Points, in no order, along strands that fork, close into loops and pass close to each other.
In the rows, zero is written as 128.
Points whose rows are less than 85.1 apart are linked; no others are. Some points are linked to none.
nipub: [134 129 125  89  44 139 154 138 113 126 130 168  89 134 117 148 127 147
  81 123]
Pufa: [125 152  93 145 167 136 188 205 136 108 144 105 128 185 119 184 137 104
 112 157]
fuv: [ 71  79 105 131 137 124 171 168 115 129 129 126 106 110 172  61 118 160
 159 103]
badad: [130 184 104 119 112  76 103  93  93 157 154 162 148 122 129  98 128 134
  69 129]
lig: [119 120 137 181 135 101  89  89 156 124 124  58 135 131 116 130 112 132
 162 110]
nobi: [165 108 165 137  88 144 128 141 171 111 144 143 126 129  85 195 142 116
 128 149]
Faf: [ 94 111 153  83 178 134  73  99  94 117 131 129 157 124 134  82 128  53
 126 122]
Nubuk: [118 118  83  94 143  84  97 105  83 160 135 136 127 112 199  64 123 137
 137 130]
Duk: [131 163  38 140 142  86 127 102 139 135 163  96 111 121 141 181 157 163
 110 161]
tumop: [143 150 134 156 117 123 106  80 162 116 137 117 131 119  58 192 129 103
  93 141]
lir: [143 188  67 142 118  63 138 128 120 158 164 129 135 140 147 136 155 172
  88 152]
guti: [123  70  64 115 118  56 107 167 126 132 180 140 130  93 163 111 135 166
 151 118]
toru: [121 150 170 153 154 170 107 106 142 108 112  81 151 147  91 155 120  88
 136 117]
repe: [ 56 111  74 156 133 105 179 151 134 107 137  78  99 137 136 148 125 170
 137 103]
gov: [ 78 126 115  97 148 160 173 217  86  96 144 146 126 163 184 112 132 119
 140 109]
Pek: [161 113 150 152 133 102  72  56 172 138 121 103 153 108  89 141 126 111
 155 141]
kadiv: [134 174  92 180 129  72 134 145 162 117 154 100 136 153  94 183 139 129
  93 148]
kos: [ 97  70 103 116 161 103 138 147 103 141 128 132 122 108 192  52 121 138
 167 127]
pof: [ 96 127 147 106  91 111 134 210 102 112 180 155 154 169 149  99 132 114
 119  90]
gupe: [144 199  85 181 156  71  87 135 145 143 158  79 157 143 139 128 160 158
 113 151]
Kom: [162 188 147 191 143 114  84  82 154 132 103  81 150 142  80 129 116 107
 110 122]
goded: [ 80  62 165 169 107 125 130 169 163  98 149  84 128 119 109 119 121 150
 169  90]
nit: [133 190  76 158 160  82 121 138 118 162 149  68 148 161 165 110 144 170
 128 126]
nivu: [171 185 221 156 112 156 120 187 141 110 120 110 154 174 110 133 124 114
 114 118]
bet: [173 170 149  65 136 189 171 154 101 114 109 164 111 140 133 171 132 118
  74 161]
niz: [219 140 164 188 105 128 125 163 170 140  89 114 123 156  87 132 124 130
 142 124]
muku: [116 152 170 141  74 135 137 143 116 135 137 110 137 168 114 120 114 135
 117  86]
Kifa: [169 209 120 193 121  73 134 161 129 155 100  88 139 181 125  86 120 169
 107 102]
sazes: [ 83 140 102  89 180 208 153 119  90 112  75 152 100 108 154 114 126 109
 120 133]
Zogi: [129 144 146  89  94 150 106 118 104 127 138 172 129 121 111 123 125 104
  89 108]
Sema: [137 152 162  92 181 193 124 121 106 114 121 143 151 138 119 138 131  80
 121 134]
mas: [103  98 131 148 137 152 131  92 154 103 123 117 118 109 102 165 131 114
 150 136]
ralev: [170 183 146 194 135  94  91 117 149 142 112  92 153 154 102 110 118 115
 117 126]
gak: [ 59  99 134  83 107 181  95 140 158  69 100 167  91  68 133 150 139 117
 119 129]
mavog: [123  90  87 108 152 103 102 148 129 117 155 178 141 110 154 122 135  86
 152 144]
moma: [ 98  98  70 100  65 123 144 139 127 116 114 170  68 104 134 154 126 145
 103 132]
fiz: [ 82 102 161 142 136 169 123 109 154  81 130 102 124 114 106 159 134 110
 153 123]
dozus: [131 156  61 151 159 100 133 120 111 164 138  64 127 140 171 120 139 190
 147 130]
buvo: [204 167 147 137 122 131 150 119 103 197 105 165 145 141 124  97 113 129
 107 151]
filum: [ 64  71 128 165 128 113 129 127 150 104 149  90 117 109 128 110 120 147
 165 102]
musal: [149 130 182  83 147 174 138 164 144  65 135 157 133 124 133 198 142 103
 128 155]
dez: [128 120 125 112  61  92  88  67 110 149 141 152 120 104 118 103 110 140
 104  98]
temal: [ 83  93 126 144 176 180 190 126 168 117 105 123  95  89 150  88 143 133
 171 140]
tegif: [107 106 118  90 138  78  89 114  77 152 140 134 138 124 185  49 120 102
 134 117]
vek: [222 158 140 179 116 123 146 145 144 172  82 121 122 157 108 122 113 142
 127 138]
dimu: [114  79  84 140 104 107 170 133 129 145 128 133  87  98 150 116 122 190
 145 120]
Pivug: [129 145  61  89 159 151 138  82  83 150  88 165 104 104 147 121 118 120
 107 137]
gutu: [ 85 142 102 135 111  99 128  88 101 142 133  93 126 138 148 108 111 152
 127  90]
foged: [ 81 125 150  93 145 142  71 104 105  96 148 130 152 124 114 109 125  67
 117 103]
mogaz: [114 122 125  94 109 144 111 133 108 114 139 168 129 122 132 123 127  96
 119 118]
benal: [ 39 101 135 128  92 114 108 120 115  91 154 106 124 131 132 103 115 123
 137  75]
ner: [118 172 144 138  91 121 169 179 106 147 139 126 144 188 129 115 122 137
 101  98]
kole: [ 67  91 124 121 150 149 173 189  95 123 131 130 116 134 184  59 120 139
 160 105]
Nodu: [140  68 156 152  97 144 151  84 162 146  96 133 100  92 107 119 127 169
 170 136]
ponit: [184 100 159 117 114 126 112  84 137 166 114 159 145 116 106 113 126 118
 154 147]
Lat: [104 110  96 103  65  87 144 165  97 145 149 167 114 139 156  91 117 157
 119  86]
fubeb: [204 141 141 160 168 140 129 113 153 163  79 121 145 143 110 130 124 111
 165 156]
Kegi: [ 94  96 175  95 164 179 103 109 130  92 115 135 141 110 126 111 139  87
 162 137]
kage: [177 132 157 129 137 116  96  88 133 161 128 149 165 122 100 113 125  97
 128 147]
kisu: [131 170 182 105 125 166 133 161 101 114 145 140 155 158 136 127 127 101
 107 117]
mafaf: [132 140 171  79 111 153 126 181 142  50 159 162 125 128 132 201 139 104
 100 139]
nep: [ 99 117  87  95  86 109 121 156 104 127 139 181 113 127 152 115 120 119
 114 111]
bof: [ 78 104 158  86 117 174 120 165 144  56 121 160 103  94 158 143 139 122
 137 125]
kurat: [115  89 137 108  60 114 150 179 101 141 150 159 116 140 149  88 117 162
 135  85]
sulid: [134 183  44 137 125  67 136 113 135 137 166 119 118 132 130 173 162 159
  76 169]
baro: [136 123 117 146 102  67 147 189 108 171 152 107 151 157 145  83 112 177
 135  85]
vuv: [106 111 139 102 106  80  94 121  85 151 151 136 144 137 164  57 114 108
 124  99]
Robi: [132  85 224  96 111 165 120 151 154  79 131 148 136 111 139 138 134 132
 171 130]
Niris: [134 126 167 167 142 190 161 125 149 125  71  83 110 144 113 142 121 140
 162 129]
pidi: [145 160 125 166 139  97  83  78 166 122 150 115 155 114  77 173 131 100
 104 146]
ganek: [113  81 144 181 117 115 124 183 169 104 143  76 135 135  97 151 120 141
 166  96]
sodeg: [173 154 147 117 159 188 176 164 144 102 106 117 123 159 113 203 137 104
 112 183]
bal: [102 103 148  95 134 161 101 120 117  97 130 151 136 115 130 120 133  88
 137 123]
Bukaz: [139 194 105 186 130  54  84 125 147 134 166 114 162 130 113 142 157 152
  93 164]
mimab: [177 155 128 159 149  98  80  58 164 146 126 114 157 107  89 154 134 116
 125 156]
Pilaf: [101 145  77  91 158 166 148 110  81 132  96 156 104 121 146 122 120 109
 107 127]
povu: [147 117 103 149 158  95  72  67 147 149 139  68 139 106 147 124 154 155
 165 154]
Larek: [137 134 173  57 170 188 124 144 139  56 110 168 124 100 130 192 140 104
 119 148]
fases: [136 142  75 166 121  87 156 141 147 140 133  75 110 149 121 166 126 174
 124 125]
bef: [ 95  97  75 126 102  93  97  74 139 113 140 135  99  84 135 141 128 148
 133 120]
feduv: [ 34  85 121 108 104 142 131 195 127  78 143 144 104 118 167  95 129 131
 143  93]
pogub: [ 89  62 100 111 129 136 124 141 153 112 111 180  98  76 154  98 138 123
 163 143]
buz: [139 119  69 137 160 109 133  87 128 144 129 121 114 104 154 145 134 151
 151 152]
Fedub: [162 181 104 152 115 105 138  76 110 185 111  96 121 138 139 120 114 169
 112 124]
kal: [146 170  87 157 178 119 187 210 130 131 141 121 144 182 130 161 133 105
 111 164]
Nik: [164 146  79 159 144 112 167 132 142 148 122 105 113 144 122 173 125 140
 124 157]
rugof: [ 82  90 150  91 149 188 144 145 159  99  97 166  98  80 169  74 146 118
 163 142]
Keven: [ 90 190 168 139 138 154 107  98 101 128 127  79 159 166  94 114 108  99
  92  82]
nozat: [130 107 104 109  98 174 174  79 134 118  85 140  65  99  99 171 128 149
 104 157]
nur: [158  82 103 122 141 105 106  77 164 128 131 164 130  86 105 164 146 119
 164 165]
karar: [161 117 198  79 120 193 134 104 142 101  93 159 119 102 110 165 139 135
 140 145]
Bibaf: [ 57 105 134 155 117 117 116 114 134  97 152  85 129 131 122 129 117 122
 148  93]
fus: [115 206 138 182 111 101 124 125 131 133 107  68 145 184 100 117 112 131
  99  80]
dat: [ 61  97 199 103 149 179 102 100 119  88 115 104 133 111 138  82 128  97
 147 110]
sidi: [210 159 163 190 166 106 104 172 156 141 100 119 163 164 110  90 126  95
 146 143]
bukoz: [168 144 199 166 127 158 106 168 159 115 117  99 152 165 101 137 128  98
 147 120]
kapiv: [ 48 131 114 106  97 159 129  99 118  82 121 118  92 117 108 153 127 122
  97  95]
Musa: [ 60 106 176 133 151 162 119 111 113 104 121  83 138 135 142  85 118 101
 154 106]
det: [132  95  95 124  80 139 172 101 146 119 113 131  70 118  97 184 126 152
 105 156]
nonog: [115 142  88 137  60  62 169 138 133 149 149 111 112 162 120 144 132 187
  91  95]
Dute: [107  66 161 157 158 160 144 182 181  82 139 108 130 119 111 159 147 128
 185 137]
geke: [110 119  96  80 143 159  80  97 130 105 116 180 115  90  96 161 131  88
  99 130]
datut: [ 56 195 101 106 121 119 158 143  89 114 143 127 147 181 131 124 136 108
  72  86]
Palo: [111 148 127 141  87  92 165 173 105 162 138 113 142 180 140  92 111 163
 118  76]
rim: [123 105  48 107  96 101 137 112 120 139 115 171  79  95 156 139 128 156
 120 139]
Tet: [ 75 172 152 134 126 112  90  93 106 120 156  94 165 152 101 104 111  92
  91  86]
zakup: [127  99 104  76 147 150 100 107 111 135  91 191 123  93 144 101 129  97
 140 144]
nak: [131 111 177 141 132 161 132 127 122 137 111 109 141 145 130 104 116 118
 163 120]
vig: [171  71 168 109 123 164 150 145 153 130 109 175 125 109 123 137 147 138
 183 162]
geli: [108 166  89  92 125 135 112  67  85 147 114 147 109 115 107 123 110 126
  69  97]
Luf: [109  87 162 144 155 149 124 188 148  88 154 111 153 143 128 146 135 102
 174 126]
Rago: [162  92  87 124  84 107 144 101 150 133 131 165  89 101 108 182 135 143
 117 157]
mumu: [106 127 149 113  78  95 112 123  89 151 153 131 143 149 143  67 107 127
 115  86]
dozu: [183 191 124 207 142  81 110 153 151 128 105  80 135 168 107 105 125 138
 123 112]
kikap: [177 176 114 168 162  97 109 113 115 177 101  64 139 158 163  75 120 160
 148 126]
nuku: [163 183 120 141 175 122  99  52 112 174 109  97 155 125 121 111 115 121
 110 139]
Nafab: [148  77  81 124 161  95 119 113 139 140 137 152 127  93 161 120 141 143
 175 159]
Posu: [105 117 143 112 180 113  70  38 116 133 122  90 151 106 119 101 123  85
 136 127]
dami: [191  87 126 123 113 140 178 182 140 146 130 171 115 131 123 163 139 138
 145 164]
Genu: [103 128  80  86 155 142  71  62 117 124 108 163 111  87 101 142 121 102
  92 119]
gativ: [154 139 207 116  85 182 133 101 100 156  97 122 130 141 120 102 108 143
 126 102]
revep: [ 89 117 196 134 111 180 129 129 146  71 128  96 119 126 118 162 127 132
 142 110]
suza: [ 84 106  95 147  92  93 106  78 150 102 154 109 106 103 108 169 126 140
 128 109]
Zibe: [195 138 180 121 108 173 138 110 142 149  99 148 130 132  90 162 132 123
 122 151]
Nibog: [126 105 122 169 156  92  72  74 162 132 130  51 140 112 134 126 131 147
 173 133]
gotol: [126 154 168  84 101 150 104 157 133  73 163 172 133 124 104 179 144  98
  75 129]
bule: [ 89 102 128 102 145 172 181 208  92 112 124 154 113 138 192  85 127 138
 153 118]
kivib: [142 180  80 150 128  82 141 121 141 131 158 140 132 131 103 176 142 123
  70 169]
begi: [108 176 107 109 116 136 150 100  82 144 122 135 122 147 123 120 115 123
  84 102]
Pape: [143 158 117 166 168 147 150  93 111 164  76  74 127 148 145 110 101 141
 153 125]
vimil: [176  94 163 152 116 103 125 161 125 178 121 114 149 149 137  76 107 143
 163 113]
Vam: [156 126 147  80  73 164 155 147 103 129 117 182 100 129 139 139 129 139
 105 129]
kes: [111  98 127  99 163 172 148 147 106 118 110 162 126 121 168  97 132 103
 160 144]
Povak: [160 165 105 160 155 117 128  81 113 176  93  70 129 139 155 106 112 161
 145 129]
pap: [135  87 201  89  76 150 112 165 129  94 147 172 133 120 147 123 130 129
 149 113]
dube: [171 123  94 139 136 134 169 121 137 145 118 142 109 132 116 173 129 125
 127 167]
Lifi: [100 119 122 101 118 185 154  89 104 130  80 153  85  95 139 100 121 140
 122 121]
gizog: [ 78 136 132  99 183 218 177 141 114  89  86 139  98 108 167 114 137 115
 136 142]
kunum: [ 97  67  88 104 172  79 110 168 102 130 150 140 135 111 195  64 131 115
 167 131]
nal: [116  71 166 165 156 170 161 163 190 103 111  98 118 109 110 137 141 144
 189 140]
fuf: [ 68  79 104 155 143 106 151 142 138 119 144  94 113 101 151  94 120 166
 162 107]
Mel: [ 74  75  92 122  80  93  94 109 140 108 142 151  96  83 139 116 122 142
 138 108]
namun: [162 151 147  71 108 186 161 129  96 127 103 163 100 132 125 150 129 132
  82 138]
ris: [140  91 150 156 103 138 132 165 178  96 152 117 123 135  86 197 138 122
 144 136]
dos: [128 134 148 153 148  81 106 166 122 146 163 108 173 160 139  88 117 100
 136 120]
reze: [123 132 151 131 172 169 100  39 132 133  93  97 142 115  78 139 116 102
 133 121]
bik: [162 134 102 154 119  76  83  82 149 156 159 101 138 110 132 139 140 160
 136 143]
Zib: [157  69  76 137 147  82 116 129 148 150 153 118 125  80 156 130 150 187
 173 152]
Koni: [120  99  93 113  69 129 176 143 127 119 127 149  77 132 121 160 128 153
 106 137]
Tigum: [175 179 147  95 151 184 170 147 122 113 115 143 124 151 102 186 138 104
  69 178]
mubop: [115  92 148 139 112 191 203 118 165 125  88 127  66  95 130 125 138 169
 145 145]
Vafi: [101 118 154 119 127  66  70 102 106 137 167 107 160 137 144  76 120  87
 122 109]
somi: [143 113  73 143 127  52 147 205 137 140 185 121 150 129 134 144 137 164
 127 122]
Lek: [109  93 128 150 111 135 177 105 114 169  97 114  93 109 160  66 106 186
 155 108]
Ralib: [122 146  53 138 169 113 137  83 123 128 136 103 116 116 146 169 135 139
 130 152]
teg: [ 46 138  80 143 134 136 187 140 126  90 128  78 100 161 125 167 130 139
 117 111]
Gen: [152 155 175 105 119 148  98 144 140  94 164 185 154 118  83 173 152  86
  73 155]
nar: [ 77 132 115 124 162 149 139 188 122  74 165 124 144 156 139 162 142  80
 135 123]
Pifa: [169  96  93 116  85 109 172 150 109 172 128 178  98 124 148 117 121 168
 130 131]
sogef: [ 89 134 147 140 134  86  75  97 122 117 166  90 164 141 122 107 117  86
 125 107]
tibo: [157 214  95 133 138 108 137  68  90 185 117 120 137 131 129 114 122 155
  76 136]
Gomi: [190 168 157 120 103 142 150 127 103 172 121 188 137 130 101 125 129 123
  73 157]
basab: [123 151  77  91 179 123  75  42  98 143 118 142 128  93 127 114 121 115
  93 125]
rak: [158 125 133 138  97 144 131 100 167 112 133 128 113 122  64 208 134 109
  98 157]
tavap: [111 103 130 100 142  98  69  46 113 135 126 118 137  95 134  91 120 103
 132 123]
zez: [147 107 179  60 118 188 113 103 132 108  90 187 114  88 117 134 138 134
 136 137]
zosif: [ 69 106 113 107 158 144 116 190 120  68 167 144 140 140 156 138 139  76
 147 122]
mudop: [133 154 175 118 162 188 118 108 124 112 117 115 149 137  99 156 130  90
 120 128]
zofit: [123  78 144 140  98 164 173 108 154 135 100 138  84  97 121 126 130 165
 153 134]
Sesuv: [ 88 158 126  65  77 158 101 120 110  97 127 160  97 124  93 161 125 124
  50  94]
niv: [ 88 138 140 103 179 200 152 146 127  56 122 119 118 128 134 183 143  94
 128 145]
ged: [143  92  59 126 131  66 107 157 127 150 182 111 133  96 168 119 154 190
 152 135]
mele: [217 126 114 178 127 103 153 164 146 175  93 103 121 141 124 117 114 174
 152 125]
Luv: [181  97 112 140  98  75 116 106 132 184 141 126 127 108 151 104 124 186
 153 131]
Saluk: [129 178  66 138 174 101 195 187 101 151 142 129 143 179 157 135 133 125
 107 146]
benuv: [122 104 218 119  94 172 143 151 153  78 126 121 114 117 134 160 125 156
 150 115]
lin: [130 114 173 125 163 136 106 109 109 147 117 105 163 147 135  85 117  78
 155 129]
vuso: [125 132  97 171 187 140 173 130 118 154  91  78 119 142 160 111 110 156
 166 134]
gafu: [138 109 189 143 125 183 152 128 136 130  92 112 122 134 127 118 121 145
 165 125]
fubi: [146 115  71  76 177 148 110 115 122 130  98 203 124  94 131 141 141  84
 136 169]
boru: [ 81 122  97  95 110 136 149 189  95 107 144 160 116 148 164 117 130 116
 123 107]
bozil: [175 100 113 131  95  95 147 125 113 182 132 151 122 120 149 103 115 170
 145 125]
pef: [173 119 159 104 125 183 147 104 137 131 102 156 118 118  97 169 138 121
 132 155]
nam: [178 111  91 141 120  94 117  92 164 138 149 154 124  98 102 186 144 129
 128 168]
Tafan: [ 99 136 167 130  69 111 112 131 111 129 159 121 148 160 118 100 113 122
 113  81]
kibi: [124 193  72 121 117  73 115  94  97 157 161 138 139 126 154 110 146 158
  80 133]
fofi: [ 57  76 111 117 146 144 138 208 130  74 153 147 118 118 161 118 139 114
 156 116]
beda: [148 152 150 129 180 105  74  51 117 164 116  90 167 124 120  95 120  96
 123 138]
nulid: [143 125 170 135 143 140  79  52 149 137 110 102 155 116  73 136 120  95
 138 124]
Tegop: [119  86 102 154 117  72 103 130 154 124 174 104 135 110 127 143 128 151
 155 118]
fitu: [164 144 131 171  78  81 117 117 162 144 153 139 131 126  83 164 127 138
  99 142]
Fad: [ 44 140  99 116 111 152 154 128 115  77 132 110  99 146 121 165 132 118
 104 104]
gasop: [157 113 116 103  95  88  85  73 120 159 140 171 131  94 129 104 123 124
 116 132]
ton: [124 133  98 126 199 100 105 103 101 146 142  93 155 132 178  93 130 107
 155 150]
Veva: [118 140  84 124  64  76 149 121 123 141 150 144 108 137 124 142 126 160
  90 110]
Dit: [131  72 178 118 128 133  93 133 160 102 150 144 155 122 108 136 143  92
 174 138]
fop: [118 118 161 152 144 103 109 210 135 115 179 113 180 168 127 108 127  88
 143 114]
dige: [170 123 113 170  80  76 137 150 170 145 152 123 120 134  88 172 127 155
 110 138]
mati: [123 103 172  94 186 110  89 115  96 141 131 124 169 139 147  69 133  46
 148 141]
Bave: [140 122 105  92 109 161 134  67 118 135  91 161  86  97  89 161 125 131
  91 137]
midom: [145 141  98 128 141  76 105 120 112 153 166 143 151 126 156 105 131 125
 126 140]
mog: [140  96 109 166 154  95 134 166 140 144 133  85 142 130 139 118 118 156
 170 121]
dabu: [117 184  75 107 178 110  87  51  91 147 138 114 140 111 141 114 130 124
  90 128]
tilik: [163 147 173 103 159 156  94 126 132 117 149 182 172 122  86 145 150  70
 100 159]
Zipak: [175  83 158 131  97 132 126  76 148 166  98 149 125 105 107 118 123 146
 169 142]
fanek: [124 171 122 134 158 132 109  77 117 136 133 121 146 131  92 145 118  96
  90 122]
Kedil: [144 101 134  83 123 100  71  68 110 152 125 165 140  96 125  85 124  97
 125 132]
guvom: [152 178 123 186 107  56  93 118 152 136 155 135 155 124  90 154 143 147
  83 164]
Zaba: [113 133 141 180 140 134 113  99 151 116 110  66 134 145 103 143 107 117
 152 109]
garaf: [ 32  85 133 116  90 130 103 147 125  80 150 133 108 111 147  98 126 117
 140  86]
Rulo: [186 126 187  70 124 173 133 153 120 125 123 194 145 121 137 136 142 110
 130 151]
lilo: [ 77  72  89 116 105 110 108 134 135 111 128 164  98  83 159  95 123 134
 148 120]
peme: [ 60  98 148 131 161 149 145 151 102 112 130 102 132 140 169  69 118 114
 164 107]
rif: [137  53 109 133 169 117 144 136 155 134 122 148 126  93 145 109 138 142
 193 161]
gez: [135 162 125 116 107  53  78 103  95 161 168 166 164 115 145  68 131 127
  81 140]
geg: [127 204 124 172 109  89 143 137 119 158 112  87 143 185 127 101 113 155
 104  91]
nos: [187 102  85 123 103 107 186 166 122 167 134 171 105 130 137 144 128 158
 124 154]
ruro: [138 157 130 163 157 171 159 111 122 143  83  84 124 154 119 145 111 119
 138 129]
Lel: [176 144 158 175 153 127 116 183 153 136 121 111 161 166 114 117 121 100
 148 131]
guket: [ 83 112 122  65 135 186  74 119 142  85  92 177  98  76 105 165 134 107
 101 128]
tadop: [ 81 112  72 161 159 109 195 189 124 122 131  72 121 142 143 137 122 169
 148 107]
retup: [ 59  75 131  90 134 164  98 156 162  95 103 175 104  74 164  86 140 102
 156 139]
kuz: [172 148 104 171  90  65 126 144 141 175 130  82 125 140 129 114 119 202
 130  99]
Nomol: [176 168 155 157 155  97 110 120 104 187  98  88 160 162 153  54 105 119
 134 128]
Zinez: [112 130 107 123  58  87 110  78 119 136 146 138 111 113 109 133 117 150
 100  94]
Mide: [142 143 132 132 136  53  84 134 108 153 179 160 174 126 151  77 137 106
 105 155]
vedim: [183 130 129 154 110  89  98  75 140 178 126 114 138 116 126 118 119 157
 139 138]
kul: [184 136 160 157 120  81 118 158 110 189 123 111 159 160 149  55 104 139
 138 118]
tiv: [ 94 205 149 161 111 136 134 116 122 126 109  72 144 186  92 133 112 119
  91  79]
Zap: [113 160 133  88  71 128 102 116 102 126 143 180 122 123  96 125 126 117
  58  98]
moz: [176 107 115 115 133 157 158 110 140 139 107 167 114 115 107 170 141 118
 137 169]
Sikob: [ 57 167  97 105 120 137 156 136  98  95 137 117 124 164 126 147 131 108
  91  94]
Dek: [111 104 162 142 172 133 116 193 129 109 163 103 172 165 142 112 125  79
 165 122]
lozu: [133  86 181  97  59 148 142 175 110 126 140 167 115 131 153 100 120 160
 142 101]
Pitir: [109 144 102 155  93  91 122  79 148 122 148  95 116 127  94 179 121 144
 106 115]
Nepe: [156  93 137 150 100  87 148 202 119 166 143 109 147 144 132  87 107 169
 150  92]
Movum: [ 70 140 144  77  80 161  98 125 113  73 132 144 104 118 111 159 127 115
  81  91]
Pipuz: [126 166 171  72 161 183 113 142  87 107 132 156 152 138 137 119 126  89
  98 117]
Gobe: [149 102 160  56 128 173  94 108 113 130  97 194 132 102 127 105 135 104
 136 137]
kobi: [117  95 212  80 143 177 112 135 146  69 119 153 142 100 140 132 142 113
 170 139]
didop: [120 152  87 165 101  69 126 122 141 147 143  62 122 144 131 140 129 194
 128  95]
nanu: [180 140 170 189 119 154 125 165 167 104  88  77 117 168  89 142 123 123
 151 106]
Pemaz: [126  86 109 145 142 124 123  77 160 119 119 130 119  92 107 159 134 128
 164 151]
nogum: [165 158 187 116 115 156 138 161 103 147 137 159 157 155 134 106 123 111
 109 132]
kalib: [148 137  65 126 135  94 127 107  98 179 145 101 118 124 186  99 142 194
 143 135]
vupel: [122  81 130 174 157 145 165 122 173 133  99  99 110 104 119 128 130 155
 181 142]
Zut: [ 96 144 131 127 169 171 144 170 132  70 152 114 139 153 123 190 141  80
 129 139]
duga: [118 163  97 168  98  83 132 111 168 112 153  91 121 149  78 198 131 131
  87 135]
vize: [144 187 193 135 104 156 154 193 139  96 126 103 138 183 116 170 126 125
  96 125]
tufog: [143 130  63  99 135  92 113 101  86 173 139 142 120 111 200  82 136 163
 137 141]
Ziko: [124  55 113 159 165 122 157 137 174 131 118 116 118  83 129 117 136 160
 188 149]
Lemos: [160 127 127 147 141  92 107 123 141 146 153 137 158 129 125 129 129 108
 135 147]
vip: [ 83 198  98  93 130 129 149 121  67 140 128 143 140 165 135  99 122 114
  68  90]
gab: [121 158 126 134 134 153 191 207 142  87 135  86 123 195 115 193 135 118
 100 151]
sorag: [192 185 140 163 128 131 151 128 114 184  93 129 140 159 119 103 111 130
 109 136]
Guba: [121 128  95  94 122 139  92  45 114 137 103 160  98  88  93 142 115 128
  86 111]
sige: [181 133 116 172 109  93 143 138 133 179 106  91 120 144 131 108 108 185
 145 108]
dof: [144 158 131 151 158 182 175 148 136 117  97  90 117 166 109 181 125 109
 127 154]
kov: [ 98 107  93 168 184 127 186 173 122 139 113  78 122 130 159 103 113 166
 170 119]
rizab: [215 155 180 132 102 154 148 143 140 161 109 169 139 141  95 146 133 123
 106 164]
banet: [ 74 129 161  82  95 171 111 145 118  62 132 145 107 115 137 153 130 122
 112 101]
mor: [178 140 203  68 157 176 107 141 132 104 130 182 165 119 115 149 145  90
 127 153]
razur: [ 91 137 141  97 190 213 171 144 126  68  98 131 105 115 154 160 143 108
 135 152]
tapen: [176 101 152 118 102 144 165 195 127 140 144 168 126 142 137 141 134 135
 140 141]
gokep: [ 97  98 147 116 168 200 196 151 154 116  98 144  92  95 169  79 145 137
 167 144]
Meror: [166 110 102  94 157 155 131 113 133 129 111 194 126 105 115 159 146  93
 139 174]
kof: [176 112 112  82  98 137 129 123  98 168 107 213 115 108 142 100 123 119
 118 141]
Lef: [188 153 206  91  88 159 137 162 109 142 138 184 147 139 134 117 131 125
 105 136]
dasu: [146 209  85 132 173 111 119  70  91 174 127 103 147 132 150 110 130 142
  95 143]
vopo: [138 164 165 136 128 158 170 219 142  90 136  98 132 188 128 179 132 122
 115 135]
vama: [142 109 137 190 114 111 117 174 187  99 140  87 130 145  76 182 127 124
 145 115]
Zab: [178 170 141 188 117  85 129 172 145 151 136 153 155 149  97 133 132 131
  97 163]
zis: [ 94 100 142 152 168 181 171  93 167 118  95 109 105  95 126 115 136 131
 169 145]

How many points has the smallest loop of links through each point below? Write none if it is on no loop.
Sikob => 15
Ralib => 22
fubi => 8
kole => 11
dabu => 20
Bave => 21
mati => 22
nep => 10
Zibe => 15

A fork is a point with three links, a tip a point with one. Leave the first point through the second and follow the links. Name the first fork or tip that comes.
Pitir, suza => vupel
dof, sodeg => Koni
bik, vedim => tapen
pef, karar => moz
niv, razur => Pivug
